Each row is a point on a landscape with many valleys, with its height.
A ball rolls from a point to the lowest of its 2 nearest points, and stops where none of them is lower. Distance is the straight distance between rows; heights are no part of it.
Q_945 height 72.0: [109 179 125 161 135 180 105 161 104 207 153  88 157 132 147  92 196 148
 127 164]
Q_961 height 19.5: [166 136 135 162  66 104 153 109 135  70  96 125 113 140 164 135 109 130
 124 133]
Q_465 height 63.8: [ 95  95 140  87 149 124 148 159 116 131 107 121 111 143  98 124 125 156
 102 121]
Q_437 height 70.0: [195 101  86 168 136 102 146 137 109  87  73  96 119  50 135 110 127 130
 124 128]
Q_510 height 36.8: [ 97 138 136  69 140  85 136 137 171 153 129 142 109 179 128 116 124 132
 146 148]
Q_395 height 36.5: [ 91 138 139  97 112  87 138 131 154 152 131 141 101 197 181 122 130 117
 160 153]
Q_622 height 32.2: [141 133 143 116 137  81  62 115 134  66 122 157 145 112  83 136 111  58
 149 131]
Q_117 height 66.4: [124 117 173 122 107 190 143 124 128 130 127 138 158 133 123 128 159 147
 104 126]
Q_128 height 34.3: [126  81 168 135 153  33 170 114 118 129 117 106  89 146 152 127 133 149
 143 123]
Q_116 height 62.5: [139 118 129 151 151 134 140 114 120 134 118  98 102 110 130 140 136 173
 147  97]
Q_204 height 6.4: [109 151 113  90 107 153 132 155 155 181 141 145 143 161 151 105 155 107
 143 148]
Q_620 height 51.9: [150 198  87 173 103 198  95 101 129 191 163  89 127 137 145 144 149 157
 158 131]
Q_579 height 16.5: [157 104 108 169  47 106 179 118 108 125 157 142 131 149 161 122 181  73
 138 158]
Q_976 height 24.7: [138 130 171 116 122  97 123 112 146  56 130 124 122 120  22 162 169 110
 112 140]
Q_290 height 34.7: [133  81 154 119 201  88 133 122 134 128 145 141 178  77 106 105 103 126
 101  96]
Q_436 height 58.0: [ 86 187 166 136 149 142  99 149 147 199 142 110 148 170 140 124 155 169
 125 147]
Q_896 height 45.5: [120 157  96 164 102 126 128 136 108 197 123 125 129 141 226 119  84 118
 137 117]
Q_645 height 15.3: [129  71 144 116 138 112 155 165 118 181 121 140 169 115 164  75 158 118
 112 127]
Q_575 height 73.6: [170  85 105 159 135 120 164 145 112 114  89  85 106  79 126 111 157 159
 135 121]
Q_175 height 67.6: [103 119 108  86 188 135 105 135 157 134 142 133 127 114  89 113 141 150
 152 131]
Q_285 height 31.7: [118 142 116  96 132 213 123 166 116 129 105 142 126 117 151  99  86 148
 140 117]
Q_186 height 58.1: [152 148 103 158 113 179 117 118 132 161  94  72  91 126 141 154 108 212
 143 106]
Q_273 height 36.9: [134 117 153 105 185  87 124 104 169 148 170 171 167 113 113 117 113 121
 108 135]
Q_10 height 31.0: [115 118 152 142 180 167 107 111 149 165 176 144 176  93 131 138 156 149
  96 133]
Q_588 height 67.0: [119 114 156 120  92 176 167 131 121 114  91 117 119 142 105 128 149 168
 119 126]
Q_228 height 41.6: [112 156 176 133 110 141 115 131 131 172 147 138 153 167 189 134 121 122
 119 115]
Q_933 height 13.8: [134 113  89 164  39 119 168 128  93 160 163 143 136 145 179 124 130  68
 141 153]
Q_883 height 24.5: [123 109 136 147 122 132 115 106 128 141 214 165 187  98 149 141 138  70
 108 112]
Q_629 height 58.3: [121 145 185 126 106 185 105 108 141 167 168 161 207 133 143 151 143 130
  71 144]
Q_543 height 30.1: [138 123 144 109 140  97  69 128 127  66 112 170 164  86  39 130 124  83
 113 144]
Q_845 height 75.0: [150 126  88 160 126 199 119 115 115 142 168 131 151  90 127 121 177 110
 139 115]
Q_776 height 36.1: [115 120 139 127 101  57 171 121 135 134 118 129  94 192 193 109 143 121
 144 166]
Q_522 height 71.8: [110 144 107 124  93  77 135 104 137  77  95 143  79 171 191 106  89 114
 145 150]
Q_939 height 69.3: [132 115 109 149 129  78 144 139  87  79  61  95  68 121 114 129 108 156
 102 125]
Q_847 height 63.7: [176 131  87 158 147 120  98 122 114  82  80 108 105  74 118 130  74 134
 150 109]
Q_907 height 28.5: [145 109 135 110 148 117 100 138 126  73 120 152 156  74   8 130 146 109
  88 143]
Q_741 height 73.1: [104 182  94 178 132 155  96 131  93 200 184 101 155 117 146 128 187 125
 134 170]
Q_680 height 46.4: [138 146  62 158 159 129 118 112 122 153 183 112 127  99 134 128 167 105
 175 110]
Q_627 height 35.4: [130 108 137 132 113  44 171 106 125 105 101 109  66 176 153 116 137 149
 150 146]
Q_365 height 69.0: [154 133  90 165  67 124 149 116  97 189 133 100 134 127 172 121 157 114
 136 146]
Q_865 height 67.8: [119 135 113 119 138 167 116 171 130 190 149 150 166 111 163  88 140 120
 127 120]
Q_283 height 30.3: [150 119 152 152 137 172 125 125 116  75 117 115 148  76  89 153 135 130
 126  93]
Q_19 height 47.2: [170 123 131 177  89 153 137 105 118 162 112 109 151 117 191 134 111 134
 124 101]
Q_603 height 50.7: [131 179 113 159 108 186 106 122 126 162 140 114 126 144 164 138 126 141
 160 112]
Q_837 height 22.6: [100 120 158  92 114 139 115 149 109  72  86 140 121 146  86 152  70 128
  82 105]
Q_299 height 32.8: [150 100 152 155 136  46 152  98 124  93 111  94  91 141 140 149 109 142
 144 109]
Q_758 height 71.5: [163 141  68 173  70 155 119 129  97 202 133  86 143 117 192 124 119 140
 117 138]
Q_811 height 66.8: [152 137  62 180  86 109 139 101 113 183 169 113 129 121 166 139 136 105
 161 129]
Q_637 height 31.1: [159  92 111 144 162  67 117 109 129 112 183 133 145  99 127 121 151  78
 153 114]
Q_925 height 70.1: [105 158 133 152 164 148  97 180 125 205 166 130 188 119 172  98 141 130
 108 139]
Q_475 height 26.3: [105 137  89 111 165  91 137 128 117 119  75 110  57 145 161 102  85 172
 150 126]
Q_133 height 36.7: [117 138 120  96  78 200 155 157 117  95  75 144 119 143 162 102 113 142
 130 137]
Q_994 height 52.3: [143  87 187 144 125  85 149 135 113  85 102 130 145 115 155 127 104 109
 117 103]
Q_708 height 24.9: [ 84 143 118 101 160  97 120 133 129 130  95 120  93 150 166 125  81 156
 157  99]
Q_850 height 18.3: [158  99 134 143  90 100 159 110 133 118 158 129 132 143 132 119 181  82
 147 145]
Q_42 height 35.1: [126 127  91 122 146 168 128 139  96 109  82  95  61 109 112 132  75 191
 134 102]
Q_310 height 50.8: [133  97 159 149 112 132 161 127 114 132 102 115 128 132 161 126 126 145
 123 108]
Q_778 height 22.2: [ 96 126 164  93 105  88 121 124 124  64  88 156 116 160 141 138  68 105
 116 133]
Q_923 height 11.8: [120 137 128 116 122 139 131 115 147  94 122 109 101 142  94 139 152 144
 162 126]
Q_788 height 69.7: [151 104  89 122 117 153 156 142 119 137 118 110 108 119 114  92 190 142
 161 149]
Q_494 height 66.1: [135 112 194 103  80 170 154 126 156 128 136 162 184 145 106 135 144 132
  88 128]
Q_817 height 52.6: [138  85 187 133 155  77 134 142 109  83 105 128 155  85 102 139 107 111
  90 101]
Q_33 height 59.3: [146 149 100 159 110  99 124  88 141 162 123  84  98 152 177 162 113 154
 165 111]
Q_316 height 48.7: [135 168  95 147 119 166 116 127 127 168 122 123 115 125 196 131  84 131
 150  98]
Q_892 height 22.7: [121 106 159 116 110  73 136 124 122  74 100 155 122 150 185 103  74 115
 122 130]
Q_586 height 67.5: [118  95 169 124  88 166 183 153 101 111 101 103  98 154  95 158 155 170
  74 106]
Q_673 height 57.2: [106 171 133 146 136 127 103 126 132 191 146 115 128 162 162 128 153 149
 157 132]
Q_902 height 35.9: [133 109 151 112 189 122 115 113 157 118 153 163 183  84  89 125  98 129
  81 122]
Q_32 height 76.5: [147  78 112 130 153 124 158 151 107 123 100 120 128  92 144  86 142 138
 138 124]
Q_141 height 29.9: [130 138  73 131 153 134 126 142 118 123  78  97  76 110 166 114  73 188
 153 118]
Q_739 height 40.8: [105 136 186 130 133 141 121 125 138 157 130 137 150 146 149 152 111 155
 116  95]
Q_72 height 65.5: [124 114 146  82 142 163 153 148 149 157 120 164 168 122  94 106 113 146
  91 143]
Q_531 height 31.9: [146  98 172 132 153 146 124 135 128  75 129 142 169  70  83 123 143 120
 108 114]
Q_240 height 7.5: [162 134 102 146 111 123 124 121 131  81 106 123 123 105 134 127 112  88
 158 112]
Q_796 height 25.9: [116 147 161 123 113 148 125 108 134  51 115 113 113 132  47 174 159 130
 135 121]
Q_642 height 74.9: [160 156  54 171 113 177 126 138  96 197 141  99 128  98 166 110 146 140
 151 133]
Q_764 height 76.6: [127 138 109  93 129 208 115 128 152  88 151 145 135 109  73 124 164 122
 157 141]
Q_974 height 69.2: [114 128 132 137 155 108 139 130 103  91  87  75  68 144 102 166 101 165
 111  86]
Q_212 height 40.5: [108 124  93 101 132  93 139 150 124 145 125 148 113 150 208  84 103  94
 153 134]
Q_878 height 26.4: [116  95 123  76 125 180 168 168 125 122 111 128 113 120  54 113 157 163
  96 146]
Q_209 height 75.8: [157 158  96 150 140 234 108 107 127 126 168 123 132  94 112 137 159 146
 157 117]
Q_325 height 71.6: [176 107  50 127 117 134 159 138 131  97  98 102 100 102 121  95 171 120
 168 159]
Q_956 height 44.5: [101 109 125  81 197 105 113 152 132 143 112 153 149  99 104  94  61 123
 104 120]
Q_67 height 63.6: [139 156  64 155  43 160 144 109 116 144 157 127 118 150 152 144 144  81
 160 143]
Q_381 height 23.0: [157 125 146 133 116  86 135 113 154  63 135 118 113 121  64 141 186 107
 156 137]
Q_780 height 70.6: [123 149 134 156  67 134 133 107  94 194 145  93 143 159 164 103 177 110
 131 163]
Q_99 height 29.8: [117 107 134  91 121 198 150 170 108 118  91 129 137 101 125  98 111 158
 115 123]
Q_821 height 24.8: [159 142 108 159  81  98 157  98 159  73  78  88  74 144 128 160 133 149
 149 140]
Q_13 height 27.1: [137 108 117 142 162  98 107 115 146 146 205 159 162  93 142 133 128  76
 129 109]
Q_173 height 61.7: [169 140  95 174  68 124 133  90 144 126 141 103 103 154 147 158 152 120
 161 134]
Q_213 height 67.2: [101 127 131 124 196 124 117 130 102 121 125  80  72 124  87 167 106 178
 134  76]
Q_558 height 61.1: [117 165 127 115 171 137 121 115 190 182 181 183 173 130 119 131 127 125
  97 166]
Q_291 height 13.1: [130 136 111 106 113 124 121 122 142  71 117 131 111 138 117 117 133  91
 164 138]
Q_404 height 57.9: [173 145  76 172 113 134 111  96 138 181 141  68 116 131 163 148 122 165
 154 113]
Q_684 height 38.7: [107  94 133  77 144  85 139 138 138 119 117 136 113 144  39 115 130 128
  95 160]
Q_343 height 37.7: [117  70 152  78 116 109 177 151 128 106  90 145 136 137 118  98 129 129
  95 153]
Q_601 height 45.1: [201 154  72 162  74 169 119 126 150  66  97 106 129  84 122 150 106 115
 139 140]
Q_476 height 21.2: [ 82 133 156  61 110 177 141 147 149 115 100 152 125 172  90 131  88 143
 106 125]
Q_570 height 49.2: [152 111 165 164  84 158 163 122 104 143  86 121 149 127 194 118 107 154
  99 100]
Q_78 height 20.6: [172 121 113 145 103 102 152 120 147  81 148 110 119 129 101 126 202  85
 166 159]
Q_888 height 51.8: [152 151  93 137 136 147  63 140  78  62  73 118  78  82  47 150 104 140
 142 117]
Q_344 height 21.7: [ 91 124 167  89 119 140 127 140 135 101  92 148 120 158 138 134  77 129
 106 114]
Q_317 height 25.4: [161 137 140 136 107  55 103 101 122  65 132 140 114 136 126 144 120  63
 169 141]
Q_477 height 62.2: [ 96 149 164 147 155 149 131  99 134 128 138  94  87 162  91 180 153 197
 139 106]
Q_70 height 51.7: [142  98 183 130 113 103 150 123 137 117 126 132 137 158 149 123 130 118
 130 126]
Q_488 height 45.2: [158 134 152 183 100 165 122  94 110 160 152 117 162 125 162 146 145 118
 122 104]
Q_773 height 33.2: [150  77 150 130 161 121 140 130 129 120 137 137 174  80 116 106 148 109
 115 104]
Q_805 height 9.8: [130 118 153  95 128 102 135 101 172 103 160 145 144 143  69 133 161 116
 126 149]
Q_550 height 40.0: [130 124  67 125 142 131 118 150  96  86  75  78  45 113  86 134 105 175
 134 134]
Q_4 height 25.3: [127 115 129 126 178  85  98 133 100  81 121 101  91 112  25 158 155 131
 105 114]
Q_703 height 71.7: [146 137 145 157 121 108 152  86 150 125 115  81  78 166 133 173 136 170
 166 111]
Q_69 height 62.7: [154 150 108 163  48 174 141  97 128 157 137 107 123 166 149 153 151 113
 144 145]
Q_294 height 64.3: [102  89 136  65 149 146 166 182 123 160 103 138 125 137  94 104 114 160
  65 134]
Q_770 height 79.5: [111 164  90 126 106 201 106 152 118 158 161 147 146 130 156 115 146  98
 148 128]
Q_388 height 27.0: [143 118 138 129 162 105  96 142 101  75 108 119 124  70  21 141 171 128
 108 130]
Q_813 height 49.7: [208 122  50 163 104 161 123 131 135  97 112  90 121  72 148 134 107 133
 137 117]
Q_694 height 42.5: [125 132 167 136  88 129 127 122 127 137 161 161 153 160 188 138  98  86
 133 114]
Q_135 height 58.2: [144 128 103 148 172 127  63 131  95  78  82 117 101  82  78 134  83 135
 154  99]
Q_152 height 41.8: [120 146  61 147 173 159  96 122 128 137 212 147 134  86 127 131 164  87
 162 123]
Q_297 height 17.4: [ 89 101 157 100 109 107 176 147 117 113  79 139 100 170 161 117 117 152
 100 140]
Q_937 height 53.5: [144 168 106 173 130 179 114 107 110 190 143  78 122 117 142 127 181 173
 152 132]
Q_729 height 72.9: [181 115  42 142 119 101 130 144 119  72  75 113 106  74 124  86 141 106
 141 162]
Q_81 height 55.8: [135 180 116 175 150 146 103 126 118 213 128  81 125 138 170 126 149 173
 156 129]
Q_567 height 71.2: [104 184 143 144  91 153 114 141  97 203 140  78 152 157 152 102 179 127
 119 166]
Q_604 height 70.8: [126 126 155 160 116 102 153 103 123 111  90  90  79 157 131 184 100 174
 122  97]
Q_643 height 59.7: [117 156 134 109 199 127 140  95 189 162 165 174 148 125  80 150 133 145
  93 180]
Q_138 height 67.4: [187 125  69 164 122  86 114 123 134  78  84  86 110  73 137 127  92 147
 125 133]
Q_503 height 61.5: [133 143 147 163 136 171 128  87 124 120 127  88  96 130  89 183 130 193
 133  88]
Q_908 height 8.2: [113 139 126  92  98 166 138 127 163 165 151 149 152 162 108 117 196 123
 133 171]
Q_545 height 70.7: [123 122 112 131 125  84 151 117 121  72  75 111  83 144 133 124 105 142
 141 132]
Q_825 height 80.1: [102 162 125 134 105 168 104 135 126 156 188 164 173 134 149 134 140  84
 130 123]
Q_562 height 15.6: [137 122  85 134  90 100 113 130 120  83 170 158 141 117 137 117 106  26
 154 125]
Q_83 height 25.2: [108 129 155 118 115  98  92 152  83  59  66 139  94 147  93 167  77 110
  62 102]
Q_196 height 60.3: [144 148 140 160 114 200 123 106 116 151 109  88 104 128 114 156 146 195
 139 114]
Q_248 height 25.1: [101 122 123  69 164 184 132 159 137 133 130 144 122 102  67 113 127 166
 106 142]
Q_555 height 54.3: [142 104 186 123  92 121 136 130 115 202 165 144 194 136 159  99 155 102
  87 154]
Q_364 height 37.6: [112 144 142 100  70 202 141 141 138 130 110 147 147 160 162 118 131 124
 131 133]
Q_334 height 64.8: [111 167  79 169  72 136 141 113  98 172 182 125 132 134 142 146 155  90
 165 145]
Q_60 height 43.1: [124 110 157  84 151  94  94 118 148  96 139 176 169 121 110 119  65  70
 116 122]
Q_731 height 77.7: [126 121 137 156 114  59 133 121 101 198 193 121 129 158 179 134 162 103
 159 140]
Q_383 height 74.6: [124 133 146 170 172  94 105 121 116 203 183 124 165 110 172 127 166 123
 126 111]
Q_641 height 67.3: [119  81 125 147 173  78 144 153  77  98  72  97  85 109 122 121 103 145
  87  94]
Q_390 height 22.4: [120 137 109 153 109 132 118 117 118 112 206 161 162 102 143 151 109  57
 144  99]
Q_618 height 27.8: [149 139 148 145 122 181 131 116 111  65 113 101 111 112  60 168 132 154
 132  99]
Q_91 height 82.7: [118 139  98 107 173 111 107  98 180 132 215 167 165 115 106 138 144  77
 129 153]
Q_252 height 19.9: [131 127 107 116 105 151 118 128 130  92 180 169 160 100 124 126 125  40
 135 131]
Q_160 height 58.8: [110 172 142 110 170 131 140 108 189 195 156 159 134 165  81 152 164 163
 113 184]
Q_349 height 42.3: [132 114 147 113 135 132 105 115 129  88 143 157 164 111 135 131  98  75
 117 100]
Q_368 height 19.6: [ 81 120 122  68 119 116 128 150 122  80  87 118  79 170  56 135 113 125
 107 144]
Q_495 height 55.4: [111 137 154 130  73 139 130 134 102 193 185 154 193 140 157 117 151  80
  91 164]
Q_6 height 27.2: [113 139 126  90 197 186 132 139 160 155 152 158 135  97  60 138 131 189
  89 155]
Q_77 height 45.7: [117 108 109  87 191 110  83 139 123 112 105 139 133 106  98  97  92 128
 147 115]
Q_29 height 32.1: [121 131 100 150 165 125 105 136 110 167 190 145 163  91 173 125 123  93
 137  99]
Q_713 height 9.7: [126 122  90 146  65 101 154 130  96 115 179 164 137 130 172 137 109  40
 154 142]
Q_265 height 33.6: [115 162  93 105 134 177 120 160 132 134  94 134 101 145 168 104  83 142
 166 120]
Q_158 height 34.9: [117 134 129 103 197 143  98 127 157 131 171 165 182  88 145 109  82 113
 112 103]
Q_803 height 62.8: [139 103 165 170 134  78 144 103 117 167 110  98 111 148 193 135 123 163
 130 105]
Q_200 height 21.5: [163 132 145 159  66 101 186 113 126  65  72 106  89 137 129 146 141 153
 111 158]
Q_549 height 18.4: [128  67 157 118 115  74 178 146 116 161 126 135 143 151 178  89 163 120
 115 151]
Q_775 height 18.0: [ 83 107 196 102  90 106 167 136 122 117 100 130 105 188 131 155 114 160
  94 120]
Q_183 height 30.6: [139 124 173 162 123  37 124 117 102  64  93 108  92 134 120 162  96 125
 115 118]
Q_536 height 20.5: [126 110 179 127  65 119 176 130 117  63  77 154 122 155 144 125 122 119
 101 148]
Q_965 height 43.2: [138 138 144 149  69 143 129 114 133  99 165 161 153 144 156 149 118  62
 140 115]
Q_751 height 53.6: [142  99 188 133  93  91 148 116 111 187 165 124 163 160 160 117 185 108
 112 149]
Q_472 height 64.2: [115  96 180 150 149  88 150 122 100 144 108 104 102 141 161 159  98 169
 119  73]
Q_480 height 65.0: [120 110 121 134 189  89 130 123 114 131 111  96  91 110 114 131 119 165
 150  87]
Q_625 height 53.1: [119 126 184 115  88 122 139 109 131 177 139 120 144 173 142 121 185 138
 121 150]
Q_740 height 20.0: [166 113 157 139 101  63 166 118 127  84 128 125 105 153 135 135 158 101
 151 155]
Q_85 height 20.7: [ 90 126 122  50 128 158 126 153 137 114  98 140  96 166  56 128  96 143
  84 136]
Q_387 height 71.3: [134 131  98 133  98  73 142 117 124  63  71 137  94 141 149  98 115 112
 144 167]
Q_184 height 29.1: [125 113 142 113 184 195 112 115 147 139 154 153 161  88  92 151 136 167
  85 136]
Q_903 height 10.6: [120 128 139 108 159  98 117 101 160 100 148 123 117 141  93 132 156 114
 161 129]
Q_860 height 37.0: [ 83 182 143  86 173 146  99 147 182 164 144 161 141 146 133 137  89 150
 134 121]
Q_190 height 52.0: [158 137  72 163 177 138 109 103 137 137 150  93 109  98 132 138 138 150
 179  99]
Q_318 height 37.1: [117  61 166 101 131 108 172 164 103 108  86 128 135 121 113 112 120 139
  56 117]
Q_752 height 39.0: [101 153 101 106 125 148 121 175 129 155 126 166 128 149 190  98  99 100
 143 131]
Q_926 height 56.8: [103 172 174 132  92 165 104 125 130 196 169 146 198 157 146 119 152 105
  86 166]
Q_447 height 60.2: [173 126 120 163 111 134 142 102 130 142 125  90 113 128 136 136 148 141
 156 114]
Q_312 height 35.2: [131  64 167 117 164 109 156 148 114 136 110 117 155  93 109 116 131 150
  93 106]
Q_838 height 76.7: [122 115 123 140 159  75 133 115 141 188 182 134 140 138 163 118 159 103
 141 124]
Q_784 height 38.1: [109  95 132  67 128  93 140 152 121  93  80 141 125 138  79  98 119 114
 105 165]
Q_613 height 77.8: [134 154  68 140 139 195 117 159 116 181 157 123 126 102 151  92 149 129
 158 128]
Q_859 height 80.7: [ 88 183  99 110 125 177  92 136 163 140 190 176 162 138 130 142 124  93
 148 129]
Q_607 height 34.5: [152  88 138 153 166  53 141 123 126 111 138 116 125 103 130 110 148 108
 143 105]
Q_282 height 82.2: [ 99 163  98 107 170 128  82 110 172 127 187 152 136 118 118 138 128  95
 156 137]
Q_333 height 24.2: [ 95 137 170 105 143  73 126 126 135 118 116 136 104 164 179 138  78 133
 140 109]
Q_509 height 62.6: [ 87 134 154 102 147 117 134 113 145 129 133 100  84 165  59 164 152 173
 142 116]
Q_535 height 66.9: [108 106 108 108 206  96 127 140 132 141 131  98 101 117  94 109 157 165
 152 117]
Q_943 height 65.9: [122 123 164  96 125 162 133 121 160 151 153 168 184 133 108 124 131 117
  93 138]
Q_471 height 55.3: [152 160  88 158 153 164 109 104 144 167 134  85  96 120 141 145 124 186
 173 101]
Q_812 height 39.5: [109 100 157  91 158 104 139 115 138 126 138 141 138 134  33 147 111 130
  68 132]
Q_935 height 74.1: [123 150 104 156 117 176 111 114 113 176 182 123 158 117 139 126 189 113
 131 144]
Q_984 height 11.5: [133  80 111  87 161 116 155 159 130 153 125 141 153 106 128  65 166 113
 125 146]
Q_605 height 33.3: [119 120 129 117 204 151 107 125 142 149 171 150 170  91 138 113 131 139
 131 119]
Q_293 height 35.5: [116 139  89 111 104 175 141 150 117 105  65 137  91 140 182  94  80 163
 143 137]
Q_306 height 57.8: [176 130  91 164 119 142 135 105 143 112 104  64  97 109 114 175 111 185
 148 103]
Q_169 height 76.4: [123 160 114 114 121 233 109 115 143 127 164 140 144 127 105 145 172 142
 138 141]
Q_340 height 51.0: [128 118 181 152  96 141 152 131  93 189  92 106 153 142 206 105 125 153
 112 125]
Q_101 height 41.7: [182 148 100 154  89 204 119 113 145 102 109 109 127 101 134 139 105 137
 141 114]
Q_197 height 81.4: [105 174  80 107 163 167  87 141 149 137 175 154 130 112 142 121 118 106
 163 108]
Q_705 height 43.7: [108  98 154  77 174  75 122 125 143 119 114 171 154 124  96 105  51 104
  92 122]
Q_753 height 63.0: [106 180 108 113 159 156 120 164 178 201 167 178 175 145 120 111 145 117
 104 174]
Q_296 height 36.0: [ 98 152 142  87 189 161  97 146 160 148 146 168 167 112 123 124  73 140
 103 118]
Q_156 height 51.6: [121  94 166 119 179  67  88 125 124  98 117 145 149 102  83 131  93 107
 102 104]
Q_139 height 45.4: [122 140  86 126 139 132  82 141  90  65  69  99  53 132  47 150 107 142
 140 127]
Q_12 height 38.2: [118 148 145 105  92 188 131 119 147  89 122 145 129 146 124 136 120 121
 149 115]
Q_882 height 83.2: [ 99 156  99 113 139 123 111 116 170 167 222 174 159 144 109 147 165  83
 125 175]
Q_384 height 64.9: [120  87 161  92 151 178 156 168 128 161 121 142 147 111  67 112 130 162
  68 122]
Q_373 height 72.3: [112 143 169 162 174 108  97 153 118 208 150 127 179 122 190 114 132 129
 117 110]
Q_370 height 18.5: [ 82 110 173  88 125 100 141 136 125  97  98 118  83 182  81 154 108 147
  92 129]
Q_396 height 65.6: [111 163  93 104 129 182 102 181 152 196 171 174 173 119 134  88 144 103
 126 152]
Q_518 height 54.1: [190 119  65 155 110 157 123 132 162  93 102  71  96  81 123 140 106 183
 141 129]
Q_893 height 74.7: [163 124  59 147 130  68 112 137 103  62  50 127  95  87 129  91 112 137
 133 162]
Q_919 height 37.8: [ 79 181 112  84 139 147 109 172 170 168 130 167 143 161 155 112 100 117
 146 132]
Q_41 height 9.1: [131 122 145  91 106 112 148 109 182 149 176 160 149 164  92 129 189 104
 127 173]
Q_826 height 28.2: [114 144 172 146 104  70 105 123  94  49  69 128  98 140 106 176  83 119
  96 114]
Q_30 height 28.1: [119  96 119  93 128 195 146 181  90  97  89 129 101 108  78 102 124 156
 112 138]
Q_352 height 21.4: [122 135 170 114  73 100 142 141 104  33  70 165 115 136 113 135 112  98
  86 165]
Q_167 height 37.3: [102 151  82 140 175 142  88 145 143 171 211 157 162  97 155 126 145 101
 140 127]
Q_463 height 61.0: [147 130 121 170 101  80 135 108 118 184 121  96 111 156 215 138 117 144
 141 133]
Q_866 height 50.5: [110 118 140  94 173  56  67 113 135  96 113 148 131 130  56 129 103 108
 130 131]
Q_633 height 19.0: [119 100 150 135  87 103 186 139 110  79  64 122  90 148 133 126 138 158
 104 142]
Q_53 height 52.4: [128 128 186 141  75 151 148 120 106 180 113 116 159 158 169 105 161 137
 110 142]
Q_876 height 68.3: [127 116  88  97 160 143 131 144 141 140 149 120 124 115 103  94 185 133
 160 141]
Q_695 height 15.4: [168 157  87 147  84 112 128 112 144  62  86 126 106 120 160 130  83 109
 133 131]
Q_709 height 65.7: [121  79 160 137 175  63 147 127  97 118  93 111 108 109 142 126  93 148
 111  86]
Q_706 height 29.0: [144 125 145 133 129  46  70 121 113  60  90 154 117 123 112 137  94  73
 159 140]
Q_225 height 58.4: [100 187 165 128 148 112 109 133 191 199 160 135 146 188 112 140 150 160
 119 171]
Q_106 height 48.3: [119 117 116 116 170  75  53 117 109  89  96 138 115 109  94 119  90 100
 161 113]
Q_305 height 44.1: [149 134 145 177  56 165 127 107 105 134 176 143 166 125 156 151 147  78
 127 116]
Q_978 height 42.4: [122 124  95 149 106  97 154 130 113 163 130 142 109 142 218 110 108 104
 144 131]
Q_435 height 40.2: [ 84 129 191 112 158 138 129 117 137 143 142 126 130 148 100 175 113 169
 101  96]
Q_52 height 39.4: [147 133 128 132 108 189 119 128 129 110 123 132 144 114 147 134 108 112
 145 102]
Q_143 height 63.1: [ 91 118 137  90 156 128 128 150 113 119 109  95  73 158  68 139 136 163
 111  99]
Q_170 height 8.9: [122 117 108  75 143 126 147 158 155 179 146 159 158 136 124  80 156 111
 130 160]
Q_679 height 22.3: [185 122 121 160  90  42 140 106 130  62 138 117 101 138 144 142 140  77
 152 164]
Q_863 height 41.1: [124 134 133 136 147 150 105 119 140 117 154 143 154 101 147 130 115 111
 148  88]
Q_909 height 39.9: [109 121 189 105 152 134 141 102 158 125 150 142 142 150  62 171 109 154
  71 117]
Q_490 height 23.4: [120 119 156 142 131  75 146 118 124 112 100 141 112 155 212 120  56 132
 124  98]

For each start below, name the point where the ball stops.
Q_169 => Q_447
Q_909 => Q_713
Q_643 => Q_248
Q_939 => Q_713
Q_943 => Q_713
Q_703 => Q_713
Q_91 => Q_447
